Points on a hilly landscape, in no order, each with its height.
A ball rolls from a point to the lowest of its 2 nearest points, and stops where none of them is lower. Distance is the straight distance between rows; heights are no part of it.
K70 (h 17.1): [ 21.8   7.3   4.2  14.9  18.2 -16.7  13.8  12.4  18.6  -9.8 -18.7  21.2
  10.9 -18.8   7.8 -12.7  27.3 -10.6  14.3  -9.0   9.7  -0.4  32.4  17.2
  13.5 -18.0 -42.0  31.2 -12.1  23.6  26.6]
K607 (h 25.3): [-19.2   1.8  23.8 -21.0   3.2 -13.3 -16.5 -51.8  -3.6   8.4  24.0  23.2
 -18.6   0.2   0.9  21.1 -11.6  24.7  -0.2  -2.2   4.2 -21.3 -15.4  14.8
  28.6   7.0  21.4  48.8  41.7 -19.7  -0.9]
K416 (h 50.1): [-13.4 -38.4 -11.6  25.2   0.3  42.6  11.1  26.6   8.8  -1.6  -9.7   3.6
   5.8 -24.1   3.3  19.9 -18.8  -8.6 -13.5   3.9  35.4   4.5   8.4  -0.5
 -28.5  -5.5  56.9 -47.7   4.2  19.6   7.6]
K754 (h 33.8): [-18.6  21.9  38.3  -7.0   5.4 -29.2   1.5 -36.7 -11.2  -3.9  22.1 -11.1
 -17.6  29.9   4.5  22.4  32.2   2.9  20.1  -8.6 -20.3  -1.8  21.6   3.5
  50.1  18.4   7.4  22.3  11.4  10.7 -24.8]
K328 (h 38.2): [ 26.0  31.9  -8.8 -28.2  -7.6  -0.7   1.7 -26.8  -9.0  16.4  25.0 -25.9
  -5.6 -16.8 -48.3  14.4 -29.0  -5.9  -8.0  -9.7   6.3  11.8  -0.8   5.4
 -29.2  -6.7  -6.0   9.6  45.6 -15.4 -13.5]
K208 (h 22.4): [ -5.8  -6.5  10.6 -25.5  12.0  44.5 -11.3  -4.3   1.2 -21.4  -0.6 -20.9
   8.7  11.6  44.9 -11.6  26.1  20.7  -9.8  -2.8 -23.2  -1.7   7.4 -16.5
 -13.3  -7.4  29.6  -7.6  12.1  19.1 -30.4]
K652 (h 7.8): [ 13.1  -8.2 -24.4  40.8   8.4  32.0  14.0  12.2   0.0  -3.2 -29.3  19.2
  -4.1  -4.0 -12.9 -28.2 -56.0  13.4 -19.4  25.9 -21.4  20.9  10.2   3.3
 -16.5  13.4   9.3 -35.0 -31.8  23.7 -11.2]
K442 (h 38.9): [ -5.9  -8.5  10.8 -21.5 -12.9  25.7 -21.9   4.6  30.4   5.9  14.9 -11.8
  -7.7 -30.0  40.4  26.4  22.6   4.0  -7.8 -38.4  20.9  -4.8   9.1  -7.1
 -41.5  -0.5 -12.4  16.0  18.2  -9.9  16.9]
K354 (h 29.7): [  2.9  14.7   0.9 -18.8  -6.6   1.6  -9.4  11.2  15.5   9.8  12.5 -32.4
   7.1  11.6  18.8   6.8  75.6  -8.6   6.8 -31.9  14.4  15.4   6.1  -6.7
 -18.9  -7.3 -25.7  -8.9  -5.5  15.2  -1.0]
K780 (h 38.1): [-23.7 -15.7   6.1  18.7   7.8 -25.6  23.3   9.7   4.7  17.6 -40.0 -16.9
  -9.5 -16.4  31.9 -12.9 -27.4 -41.8  18.4  16.1   4.8 -14.3   6.2  -8.0
   6.7  27.7 -33.6 -25.6 -17.6  17.8 -17.4]
K993 (h 65.3): [-27.7 -21.4 -23.5 -22.1  37.9  32.4  -1.0  -7.7 -20.9 -14.3  15.9  26.2
   5.9  12.2  17.7 -11.9 -35.9  29.4 -19.3  39.3  -8.2 -14.2  -7.5 -15.4
 -12.2 -43.6  47.7   9.7  17.8 -13.9  -3.1]
K17 (h 32.0): [-11.3   5.5  32.2   8.9  -6.8 -40.8  18.0 -23.3  -9.6   1.5 -22.5   6.4
 -10.5 -15.3 -11.3  15.7 -27.8 -23.3  33.5   8.5  -6.2 -14.9  13.3   7.3
  25.4  30.5 -10.4  16.0   4.0   7.9  -3.6]
K561 (h 63.7): [ -9.8 -12.7 -50.8 -15.9  42.6  40.6  -7.1  -7.8 -18.0   7.1  17.8  -3.0
  16.5  -1.7  -5.2 -13.6 -32.0  29.9 -10.5  31.1  20.6  -5.6 -13.8  -8.1
 -39.7 -29.3  47.1  -5.1  25.6  12.8 -18.5]
K79 (h 55.8): [  6.8 -30.0 -20.5  29.5 -22.0  -7.6  -9.1  33.2   4.3  -1.8 -29.2  24.4
   7.7   0.8  -8.7 -12.7  -9.4 -15.4   1.6   1.3  33.2  -0.5 -31.0   7.9
  -2.8  -4.5  10.3 -29.8 -13.5 -15.3  32.5]
K781 (h 21.3): [ -2.7  36.2 -29.1 -12.1  20.3  -6.4  13.1  -5.2 -14.7 -12.9  21.9  11.7
  16.1  39.9 -18.1 -17.3   3.5  14.4  13.5   7.7   2.5  -9.8   2.7  13.6
  34.3 -50.5  -2.6  54.6   7.1   0.5   6.2]
K333 (h 28.7): [  4.5  47.7 -14.3 -30.6  23.7  22.2  -1.9  17.4   7.1   6.2  13.3 -36.6
  19.9 -15.0 -16.4 -10.0  14.9  -2.1  21.1   1.9  34.2 -14.8 -14.4  11.3
 -30.3 -36.8 -17.1  13.0  30.7  20.2   2.2]
K817 (h 28.2): [ -5.8   0.5  -2.3  28.0  -5.3 -34.9  18.5  -4.3  -4.0   3.3 -42.6  25.7
  -6.3 -16.6 -11.4 -20.4 -65.7 -16.5  19.4  26.0  11.9 -20.2  -7.7   5.7
  19.1  21.7 -11.1  15.0  -8.9   5.9  11.9]
K590 (h 17.6): [ 10.4   2.3  -9.7  25.1 -15.0 -36.1 -12.8  -6.5   8.5   6.1 -15.1  25.7
 -16.3  -0.8   7.9 -18.0  -3.5  10.9  -0.7  -3.5   2.3  -9.0 -20.3   5.4
  -7.1  27.8 -40.2  36.2 -25.2  -8.1  31.3]
K297 (h 14.8): [ -9.0  15.5  11.9   4.3 -28.7 -55.3   0.1 -15.1 -10.0  25.7  -1.8 -27.9
 -13.7   3.9  -6.5  14.5 -14.0 -29.6  21.2 -10.9  25.4 -14.4 -29.3 -19.7
 -16.9  50.8 -29.8  -3.2   2.6 -26.3  -2.0]
K767 (h 15.5): [ -9.5 -14.8  -2.9 -16.1  18.2  20.8 -21.0   4.1   9.4  -3.4   2.9  -1.4
  10.4  22.7  50.6 -34.3  44.6  31.8   1.1   4.7  -5.3  -1.4 -19.5  -4.2
  -8.5 -18.2  14.9 -10.9   8.1  18.1 -13.0]
K271 (h 51.2): [ 12.9 -32.6  11.2  15.1 -13.9  11.7 -28.7  10.3   3.9 -17.7 -10.6  36.3
 -12.4  20.5   1.8 -15.7  10.9  23.4 -19.1   6.2 -34.1  17.4 -14.3  -3.2
  25.9  15.7  28.1 -15.2 -23.0 -23.5   0.5]
K705 (h 63.2): [ 18.3   1.0 -15.7  -5.3  -2.2  10.5   5.6  19.4   0.3 -26.4  12.6  39.0
  18.0  -6.6  -9.7   5.5  -1.7   4.6 -23.9  -8.3   0.1   7.8  36.4   3.8
   9.8 -38.6  11.5  38.7  -2.7 -24.5  28.9]
K126 (h 40.4): [-19.9  -3.3  13.3  -3.4   7.5  11.5  31.5   1.7  15.3   8.8 -33.0 -30.1
  -6.7 -32.2  20.0  -3.3 -28.7 -43.0  17.7   9.4 -22.0  -4.3  37.1  -9.1
  -7.1  12.2 -28.9 -13.6 -12.7  26.6 -27.3]
K725 (h 23.6): [-13.7  -1.4   7.1   0.1  -0.8 -41.1  -6.8   1.9  10.0  13.6  14.7 -20.3
   6.5  25.3  15.8  14.1  61.7 -27.5  15.9 -18.0  18.5   6.9  11.0  -6.0
   8.8   1.7 -33.8 -21.2 -15.0  -1.3   7.1]
K864 (h 61.1): [ -7.4   7.0 -26.7  -1.0  25.1  13.3  25.2  28.6  -4.6 -30.0   9.6  31.9
  30.3   0.5  -0.8   3.6 -23.1  -0.1 -17.4  11.3   3.6  -5.0  48.2   1.6
   6.3 -51.1   0.9  33.4   1.3  -3.7  17.8]
K401 (h 53.0): [  8.6 -20.9  -2.8   3.0  -8.1  -7.0   3.9  29.7  -4.7 -22.2  12.3  12.1
  11.0  24.0 -12.8  23.5  10.8 -25.6 -12.1   6.1 -16.2  19.8  38.7 -24.4
  27.6 -14.6  31.8 -18.8 -28.5 -34.1   5.6]
K990 (h 32.2): [ 15.0  -3.8 -22.8   4.3 -16.0 -19.6  -6.8   7.0   2.4  15.5   5.4   8.6
  -7.7  24.4 -35.5   5.5 -37.1 -17.9 -11.3   1.6   7.6  14.7 -24.9 -25.6
  -5.5  -6.5  -9.4 -37.6 -27.1 -54.7   5.9]
K527 (h 18.6): [-11.9  21.7   3.3 -26.6  12.4 -17.6   1.0 -41.1 -14.3   5.8  15.4  17.0
 -11.6   8.8 -22.6   4.6 -44.0  11.4   7.0  23.7 -18.3 -17.3  12.1  17.3
  43.4 -10.9  18.5  42.7  28.5 -14.2 -19.8]
K121 (h 16.6): [-10.7   1.5   2.3  17.0  -2.7 -50.2 -20.1 -16.0  18.3  13.5  13.0  -9.8
 -19.5  22.4  28.0  16.1  47.7  -2.6   0.9 -16.5  -4.4  -5.4  -5.7   0.2
 -10.6  12.5 -50.4 -13.4 -34.9 -10.4  14.0]
K164 (h 28.9): [-15.0   0.7 -25.2 -27.5   3.7  -0.7 -39.7  -4.3   6.2  26.4   8.6 -20.5
  -2.0  37.6  18.8 -33.2  10.5  11.5  10.5  11.0   9.3  -5.4 -65.3  -3.5
 -21.6  -5.4 -17.9 -22.4   9.1 -14.8 -21.0]
K726 (h 17.9): [  4.9  -8.6 -15.4  19.4  13.1 -46.7  -0.5  12.9  -4.1  14.1 -12.6   9.9
  12.2  10.0   5.9 -30.8  62.8   0.3   4.8  -4.9   9.1   2.7 -26.5  23.4
  17.8  -7.7 -51.7   5.2 -45.2  22.2  22.3]
K360 (h 60.7): [  0.1  -2.4 -21.6  15.7  25.1  14.5  -1.7  20.8  -4.0 -16.8  -8.8   4.4
  24.5  -4.1  -5.7 -24.4  -1.3  -3.0   9.1  26.2   5.4  -4.6  -2.1  16.6
   7.6 -19.5  15.2  -3.0   3.7  27.4  -4.2]
K798 (h 26.0): [ 13.1  35.8  -6.2   6.9  -5.4  23.6   0.7   3.1   2.6  21.8 -23.9 -14.8
  -6.2 -24.7   1.7 -38.5 -36.6   9.3   3.4  10.7  12.4  -5.8 -42.0   1.3
 -33.5  35.6 -41.5   3.4   9.7  20.7  -0.7]
K896 (h 16.9): [ 29.8 -10.8  -4.5  40.3 -16.8  39.2   7.9  22.0  11.3 -15.0 -36.2  26.3
  -5.1 -34.3 -18.8  -7.4 -46.7  11.9 -24.2  -3.7  -7.8  18.6  13.6  10.1
 -21.0  14.2  16.9 -18.9 -17.9   9.8   9.0]
K237 (h 53.1): [ -6.7 -38.6  -0.1  33.9  -9.4   8.7   8.3  36.7  14.4   5.2 -30.3  12.6
   2.5  -6.9  -3.3  11.1 -24.3 -19.3 -12.7   0.0  35.2   7.2  -7.7  -3.6
 -14.3  -3.9  28.7 -60.1 -23.5  -0.7  21.3]
K525 (h 46.0): [ -2.3   6.5  -4.5 -21.9   4.1   2.7   7.0 -11.0  14.6  -0.5   1.9   9.9
 -10.9   2.4   1.1   4.4 -30.6 -16.0  -2.7   8.4 -32.8   3.8  48.8  -6.0
  10.7 -13.5  -7.3  17.0 -14.8 -19.6 -11.8]
K531 (h 22.3): [  4.1  17.3   8.5  25.0   4.7 -29.9  -6.6 -20.9  29.0  -0.9   6.0 -15.1
 -21.2  -2.3  42.8   8.4  55.1   8.8 -10.1 -25.6 -13.3  -2.6   3.5   5.2
 -20.9  11.5 -64.1  -1.8 -30.5  19.7  19.0]
K941 (h 49.6): [ 21.0  13.7  -7.0  -6.1  -2.3 -12.1  11.6  13.0   4.0 -13.5  14.7   7.5
  12.5  34.7 -23.5   8.2  10.6 -20.4  -4.6  -0.1 -33.6  29.0  45.3 -12.6
  16.6 -19.5   1.9  -3.3 -27.7 -23.8 -13.1]
K775 (h 43.0): [-16.0 -13.9   2.9 -15.4  -8.4  28.2   3.0  15.6  22.8  -3.0   0.6   9.3
   2.2 -49.8  38.9  27.9  -8.4 -17.1  -2.7 -21.8  32.8 -16.3  27.5  -3.4
 -27.0 -23.5  -3.5  18.9  11.8  -4.1  33.3]
K866 (h 37.8): [-12.4 -15.5  30.5  -8.9 -14.1  14.1 -15.0 -13.6   1.0   6.9  -0.4 -13.9
 -18.9  -0.3   3.1  20.1 -16.7  -1.1  -0.2   3.5  -9.8  -0.5  -7.2 -14.3
  12.5  25.5  38.3 -27.5  13.9  -6.9 -22.5]
K463 (h 56.2): [-19.5 -33.2 -13.3   5.8  24.0   1.5  21.9  39.0  -5.2 -21.8  10.3  11.3
  15.1  22.6  -0.5   8.9  -1.8 -32.5  -3.6  32.7 -17.4   6.0  40.9 -30.5
  33.9 -28.7  38.0 -21.9 -24.1  -8.2   6.6]
K32 (h 42.9): [-24.8  -6.9  -5.1 -11.4  10.9  19.0  35.8   5.0  19.6   0.2 -13.1  -3.9
   4.8 -31.2  10.4   2.7 -31.3 -45.6  11.5  14.7 -21.3 -11.4  57.8  -1.2
   4.3  -7.5  -1.8   1.3  -3.7   3.1  -2.5]
K381 (h 44.5): [ 13.1 -14.4  17.9  10.9 -19.9  -2.3 -14.6 -31.8 -16.9   1.3  -7.6  38.9
 -35.0  -5.9 -32.4  13.1 -42.1  27.6 -24.7   4.9  -9.1  -2.5 -21.6   7.2
  32.8  24.6  43.0  -1.3   9.2 -42.2   0.2]
K318 (h 32.6): [ 16.5  29.0  22.1  -4.1  19.5  30.4  -4.3  -1.9  -5.0  -5.2 -12.8 -31.9
   6.8 -14.0  -1.5 -35.2  18.2  20.2  23.1   8.2 -14.8   2.3 -27.4  22.6
  -6.3  14.0 -18.9   4.6  22.5  53.8 -13.1]
K437 (h 11.6): [ 11.3  29.4 -21.4 -11.5  23.3  -9.2   8.8 -18.7 -17.0  -5.3  19.3  20.9
   9.9  11.8 -44.3  -7.6 -36.7  15.3  -2.6  27.2 -14.2  -0.7  14.3  20.2
  32.1 -25.1  20.9  43.3  21.4  -4.1 -10.3]
K6 (h 32.5): [  7.8  -0.6  14.4 -21.9  -9.8  45.6  22.2   2.9  11.8 -17.9   7.5 -34.1
   4.0 -15.7  -2.8  27.5  -4.6 -14.4 -23.3 -15.4 -43.6  23.9  54.5 -23.0
 -21.2  12.3  27.2 -11.9   3.3   7.9 -38.0]
K528 (h 40.7): [ 15.8  12.2  -1.0 -20.2  -1.4  10.6  13.3 -32.7 -18.8  11.1  18.9 -31.8
 -15.2 -14.9 -47.1  24.8 -41.0   5.0 -10.5   3.3 -15.3  16.3   5.6  -8.3
 -24.3  10.8  29.6 -15.4  36.6  -0.4 -32.8]
K803 (h 58.8): [-24.2 -21.6 -20.9   9.3  31.9   8.5  13.9  24.6  -3.6 -23.2  -6.4  31.5
  20.2   4.4  11.1 -22.3 -17.2 -15.1  -2.8  38.1  -2.1  -8.8  31.3   3.1
  21.1 -36.4  25.7   3.4  -7.6   5.3   2.3]
K584 (h 40.1): [-13.4 -36.5  41.0  10.4 -18.4   6.6   6.0  -2.8  -6.5  -7.8 -18.8  -5.4
  -9.9 -10.3  12.8  24.9   7.0 -15.2   6.1  -1.5 -10.7   7.0   4.7  -6.3
  31.5  32.6  39.3 -38.3   0.9   4.5 -12.7]
K228 (h 22.8): [ -5.3 -19.2   5.5  10.2  11.1   6.3 -24.0   5.2  -2.1  -3.9 -18.0 -10.9
  -4.7  32.4  34.7 -45.3  32.2  19.8   1.4  17.5 -24.9   8.9 -36.3  -1.3
   9.4  20.4  -0.7 -27.6  -6.4  19.6 -30.9]
K749 (h 62.7): [ 13.2   2.8   7.9  -4.6 -24.0 -13.0  -8.7  -3.8  -7.3   6.6  22.3   5.9
  10.3  -5.3 -12.3  11.8  71.3  28.8   3.9 -31.8  13.8  -7.9 -20.1  34.2
   5.3  -5.8 -15.1  29.9  -9.2  24.3  44.5]
K194 (h 34.2): [  8.2  27.0  -8.7 -40.5  -2.7  19.1 -11.4  -7.3   2.7  12.1  26.3 -28.9
   2.4  -7.1 -16.0  13.1   5.2   7.7  -8.8 -17.0  23.0   0.2 -18.5   4.0
 -25.8 -23.4   3.8  26.9  46.7 -10.0  -2.3]
K221 (h 47.7): [ 12.0 -30.5  12.3  11.6 -13.5  21.7 -17.4  -8.5  -3.3 -19.4  -1.1  50.5
 -16.3  -2.5 -14.1   1.4 -25.1  25.7 -26.1   8.3 -18.2   4.5  -5.0   4.8
  28.5   1.0  53.7  -3.2  -3.6 -24.3   8.1]
K418 (h 64.5): [ 12.2   0.3  29.7  24.2  -7.0 -35.1   3.8 -26.1 -11.8   2.1  -1.2  11.9
  -4.5 -10.1  -2.0  -4.6  55.0  30.6   9.6 -13.7 -11.3  -5.5 -12.6  36.7
  28.0  23.6 -28.6  27.1 -11.7  37.0  28.8]
K139 (h 7.9): [ 13.0 -14.2  -2.4  24.7   2.4 -25.7  -0.6  24.0  11.2  -1.4 -36.5  12.8
   7.0 -19.2  15.8 -23.5  21.6 -11.1   3.0  -8.8  11.6  -2.0  -3.8   1.1
  -4.5   6.7 -52.9  -0.9 -27.0  12.9  23.8]
K393 (h 67.1): [ -9.3 -25.0  -5.9 -32.5  31.4  46.9   4.5 -12.1 -29.5 -30.3  16.7  -2.4
   5.8  27.5  23.3  13.6 -15.2  36.1 -44.5   8.1 -33.7  -4.4  13.4 -40.1
 -17.5 -34.2  43.4   8.0   4.9 -18.9 -14.0]
K203 (h 24.5): [  7.8   6.6  15.4   2.2  21.6   6.2  10.8   6.3  28.0  -1.5  -7.4  -8.6
  14.0 -45.3  27.3   5.7  59.8   7.2   6.9 -16.2  35.0   0.6  26.2  11.5
  -3.8 -16.3 -53.6  21.5  -4.2  44.2  38.1]
K643 (h 20.5): [  2.1  24.2   9.6  26.5 -35.6 -55.3  19.5  -7.4 -26.6  20.2  -3.4 -14.4
  -2.4  13.9 -27.7  -1.1 -27.6 -33.2  24.0   1.8   7.6   3.3 -29.3 -22.4
   4.6  50.0 -14.6 -20.6  -7.5 -24.9  -7.9]
K24 (h 29.6): [-18.2 -13.8   9.7 -10.7   4.1 -30.8  -2.6  16.8   6.8   5.4  -1.5  -2.4
   8.1   4.0  20.9  16.2  19.3 -40.8  18.9  -6.1  18.8  -1.5  14.8  -4.0
  19.7  -9.4 -10.7 -14.6  -4.4  -4.7   4.2]
K637 (h 21.0): [ 11.3  30.9 -30.6   4.2   2.3   8.3   2.1  -5.2  -6.0  20.3  -8.7  -3.2
  -7.9   0.8   2.6 -48.3 -80.4  10.9  -8.8  27.1  -3.6   2.8 -26.4  -2.2
 -22.1  21.1 -32.5 -17.8  -5.2  -1.9 -28.2]
K378 (h 30.4): [-15.7  13.0  28.7   8.9  10.5  -9.1  -3.7 -33.7   8.4  -3.7  13.7 -16.0
 -26.1  23.1  34.0   8.2  52.8  21.5   4.9  -7.1 -32.0   3.7  14.5   8.5
  22.5  22.0 -11.4   6.5   1.3  33.9 -28.1]
K446 (h 29.8): [ 11.8  31.9  11.0  -2.3   6.1  34.1 -17.5   2.3  -2.4  11.2 -17.5 -24.7
   1.7 -28.4  -5.2 -31.7  -2.7  23.1  23.4   7.5   8.7 -16.9 -57.5  17.1
 -26.6  13.3 -21.6   4.3  27.8  40.8   3.9]
K78 (h 34.5): [ 19.0  10.0   8.8  -6.8 -13.1  29.8 -15.6  15.0  30.5   1.0   6.4 -15.0
  -0.1 -12.0  19.0   9.7  38.4   0.5  -2.0 -34.0   1.6  13.3  16.4  -2.8
 -34.2  -0.9 -23.5   2.5  -1.4   4.0   4.9]
K604 (h 34.6): [-19.5   4.7  45.2   3.0  -1.3 -46.7   5.2 -28.3 -14.3   5.1  -2.0 -14.5
 -13.6  -0.4  -1.1  21.0   2.0 -14.0  35.8   6.4  -7.9 -12.7  -2.1   2.5
  36.6  42.8  -4.3   0.5  17.7  15.0 -25.7]
K159 (h 47.0): [ -9.3 -25.0 -14.8   1.3  -1.7  37.5   7.1  29.4   7.5  -9.2   6.2   1.4
  10.9 -38.0   6.6  31.3  -9.8  -7.3 -13.9 -13.1  44.6  -6.3  11.8  -2.6
 -27.6 -25.5  44.0 -10.2  24.1   0.7  29.5]
K244 (h 22.2): [ 24.6  60.3 -17.6 -14.4   8.7   1.0   7.7  12.7   1.1   6.7  14.1 -32.5
  28.5  12.9 -40.7 -17.4  19.5 -14.0  26.5  -5.1  -1.2   6.3   2.9   5.1
 -19.2 -28.1 -37.6  13.4  -1.7  15.0 -14.1]
K633 (h 23.2): [-14.9   7.8 -20.4 -17.2   5.8   5.0 -25.7  -0.1   1.8  13.4  15.3 -12.4
   8.9  28.5  19.3 -27.9  46.8  17.6  13.3   4.5  19.1 -15.5 -43.0  13.1
  -4.6 -19.4  -8.5   7.2   8.0   9.1   2.1]
K536 (h 37.4): [ 30.7   1.8 -10.9  -3.5 -26.9 -21.5  -2.7 -13.3 -12.6  27.7   8.6   7.9
 -26.4   4.7 -55.2  26.2 -52.5  -3.7 -27.2  -8.3  16.8  17.3 -19.7 -15.3
 -12.7   3.7   9.6 -30.1  -3.3 -56.5   9.5]
K515 (h 24.1): [  2.1  -2.7 -13.9  12.2  -7.7 -26.1 -12.8 -15.2  -1.9   9.6 -20.0  32.7
 -11.0   3.1  -9.0 -22.5 -50.2   6.5   6.1  16.2   6.5 -13.2 -22.0   8.5
  12.7  11.2 -10.3  18.2  -0.4 -24.9  13.4]
K477 (h 65.6): [ 13.9 -26.8  27.3  41.9 -20.5 -29.8  -5.0  -8.6 -15.9  -9.5 -18.3  24.6
  -4.1  -8.9  -3.8  -6.1  52.2  24.9  -3.8 -14.7 -21.5  -0.4 -18.0  23.9
  35.3  38.0  -8.4   8.0 -17.8  18.2  15.9]
K8 (h 29.4): [ -4.4  15.0 -19.6 -36.0  -4.4  12.9 -15.3  -9.3  -8.9  12.1  34.5  -4.2
  11.4  19.7   7.4  -5.8  30.1  25.1  -4.2 -13.6  24.1 -14.1 -30.8  11.1
  -7.4 -31.7  11.3  38.2  26.9  -2.9  10.1]
K56 (h 29.0): [-15.1  -5.5  27.1 -25.0   4.7  42.5  22.1   2.8   4.8 -24.6   4.1 -21.0
   3.4  -4.1  38.5  11.3  16.9   2.7 -11.2  -7.1 -42.1   0.1  61.1 -15.3
   8.6   1.5  16.8  12.8   7.0  22.8 -25.3]
K914 (h 41.4): [-26.2  -8.2   8.5 -17.6  -0.3  17.9  26.9 -30.3  -3.2   9.6   8.2 -17.6
 -10.8 -15.0 -18.9  32.1 -45.5 -14.2   5.2  12.4 -13.3  -1.9  20.6  -3.5
   5.9  10.1  40.9 -20.4  12.6  -5.8 -26.5]
K895 (h 60.6): [ 33.4   7.0   4.7   2.6 -29.2  -4.0  -3.9  16.8  -7.7   4.0  -0.1   5.3
  21.4 -25.3 -32.3   7.5  35.1  -0.6   6.5 -30.3  20.4  -0.7 -18.3  27.4
  -7.9   3.9 -12.6  19.7   0.9   3.4  40.9]
K3 (h 33.7): [-13.2 -12.8   3.2 -10.4 -13.1   0.1 -29.3 -14.2   9.2  18.7   0.9  -7.3
 -21.9  13.1  13.6  -2.8 -15.8   2.8   3.1  -1.1   6.5   1.8 -37.9 -11.5
 -12.3  21.0  -0.1 -18.6   6.1 -25.9 -20.9]
K177 (h 58.5): [ 30.9  -8.6 -10.8  13.5 -38.3  -7.8  -8.9  25.9  -8.1   6.6  -5.4   2.4
  12.9 -15.4 -35.7   1.0  14.5  -4.9  -2.0 -25.4  20.8   3.9 -40.3  10.9
 -28.3   8.0  -1.0 -13.2 -11.1 -17.5  28.4]
K955 (h 24.6): [ 23.7   5.2 -28.3   0.2 -14.3 -12.2 -17.0  23.2  17.8   7.2  -0.1   2.0
   2.8  26.6 -17.6 -11.6  -2.2 -17.9 -10.5 -12.4  -8.8  28.4  -3.2 -19.5
 -25.7  -5.9 -37.0 -22.3 -38.6 -52.2  -4.6]
K320 (h 13.6): [ 24.4  29.5 -26.5  -9.1 -10.7 -25.8  -2.0  24.8   0.0  15.7   3.4 -18.1
  20.9  25.0 -40.0 -20.4  18.7 -27.8  11.1 -10.0   6.2  11.9 -13.3   6.0
 -20.9 -18.8 -39.1  -0.8 -23.0 -17.9   2.9]
K720 (h 34.4): [-18.2 -22.7   3.8  11.0   2.5 -38.2  14.7  20.3   6.8  12.3 -25.0 -14.3
   6.3 -14.3  14.3   5.5   3.8 -53.5  28.2   3.0  43.7  -7.8  -7.7  -9.2
   2.6  -2.0 -15.0 -46.4  -6.9   1.7   3.6]
K555 (h 62.4): [  1.2   5.9 -34.6  -0.1  31.5  32.4 -10.1   2.8 -13.5  -6.9  12.9   1.7
  24.0  -6.9 -25.4 -22.6 -15.8  26.8   7.8  30.1  20.3  -6.9 -31.7  17.4
 -14.0 -22.3  39.8   8.8  33.0  21.1  -2.2]
K341 (h 65.7): [ 22.7  -5.8  13.9  -0.1 -14.3  32.6  -5.2  11.8   5.7 -32.9   6.6  31.9
   3.9 -12.1  13.9   7.1  27.4  28.7 -28.5 -28.5 -15.5  11.5  31.3   7.5
   6.2  -8.1  18.4  43.3   3.0   0.8  21.3]
K565 (h 7.2): [-23.8   4.2   6.1  12.2 -10.8 -60.1 -14.5 -28.8  14.2  21.7   7.7 -10.5
 -24.0  -5.7  24.9  27.5   3.2 -13.0  19.2  -8.5  23.5 -30.1 -21.9  -5.2
 -19.6  31.9 -38.0  -0.1  -4.8 -14.6  19.3]
K535 (h 27.2): [-11.1 -10.6  24.8  23.4  21.0  -2.6 -14.6 -14.8   4.3  -3.9  -6.5 -10.8
 -21.2  17.5  49.0 -22.0  45.7  26.2  -1.7   3.9 -40.7  10.7  -8.5   6.1
  12.7  32.7 -25.9 -17.3 -12.8  37.6 -29.7]
K215 (h 35.1): [-18.6 -26.4  31.5  -4.0 -14.1 -19.0   8.2  -2.0  13.7  -2.6  -1.7  -4.3
  -4.4 -16.0  22.9  35.2  16.6 -36.5   5.4 -10.8  -7.1   1.2  42.2 -16.6
  21.3  16.2   4.9 -10.9 -11.0 -10.2   5.4]
K396 (h 68.7): [-16.2 -25.1  -1.0 -16.1  19.0  38.4  10.4  17.5 -24.6 -42.0  15.6 -14.9
  21.6  40.2  15.4  28.4   9.5  16.4 -30.4  -6.1 -24.4   1.6  32.9 -40.0
  -5.4 -36.4  38.1  -3.1   2.6 -18.3  -9.4]
K425 (h 27.6): [-12.5  44.4  -9.4 -22.0  13.6 -17.5  24.1  -1.8 -17.7  -6.2  22.8 -16.7
  13.3  34.6  -9.9   9.9  13.7  -7.3  21.0  -0.2  10.1  -6.4  20.3   4.2
  28.5 -33.5  -0.9  35.0  23.2  11.4 -19.4]
K596 (h 31.9): [-35.9   4.9  13.8 -22.2   5.9   0.7 -12.2 -17.4 -18.4  -5.2  38.8   7.7
  -5.4  12.6  20.7  20.7  30.7  34.4  -3.5 -18.7  26.8 -22.5 -17.3   9.7
  20.4 -17.4  23.9  45.4  44.0  -4.1  19.1]
K699 (h 41.5): [ 24.6   0.3  20.6  14.2 -36.4 -17.4   1.3 -24.9 -17.5  12.5  -8.5  28.9
 -31.1  -2.2 -45.6  14.5 -47.5  15.0 -25.1  -5.9  -6.0  12.1 -25.4 -12.2
  10.4  36.6  20.6 -21.0  -5.5 -49.6  -4.5]
K216 (h 25.6): [ 22.9  -9.6  10.5  13.4 -13.8  40.2  13.2  10.9   7.5 -23.4  -5.9   4.3
  -0.6 -30.6 -25.4  17.6 -15.9   1.4 -17.1  -8.2 -26.6  25.3  39.2  -2.3
  -9.2  11.0  34.4  -6.6  -3.2   7.7 -10.9]
K976 (h 16.2): [  4.6  15.3 -25.3  25.2   2.7   4.5  13.2   2.9 -19.4  12.1 -12.9  -1.4
  -0.3  15.3 -27.5 -36.5 -72.5   6.7   1.3  34.4  -4.9  11.5 -21.0  -6.3
 -11.3  32.6   0.3 -36.3 -16.7   7.9 -32.7]

Call two points neighbours if one is among the 2 nearest of the other. Go from one point of each pair to the other, from neighbour to neighbour, staying as low as possible. Name the highest point that can't be avoided.
K633 and K437 -> K596
K652 and K565 -> K604
K652 and K767 -> K6

Where does a ball stop that starts at each point below?
K237 -> K121
K754 -> K767
K446 -> K652
K221 -> K320
K463 -> K121
K584 -> K121
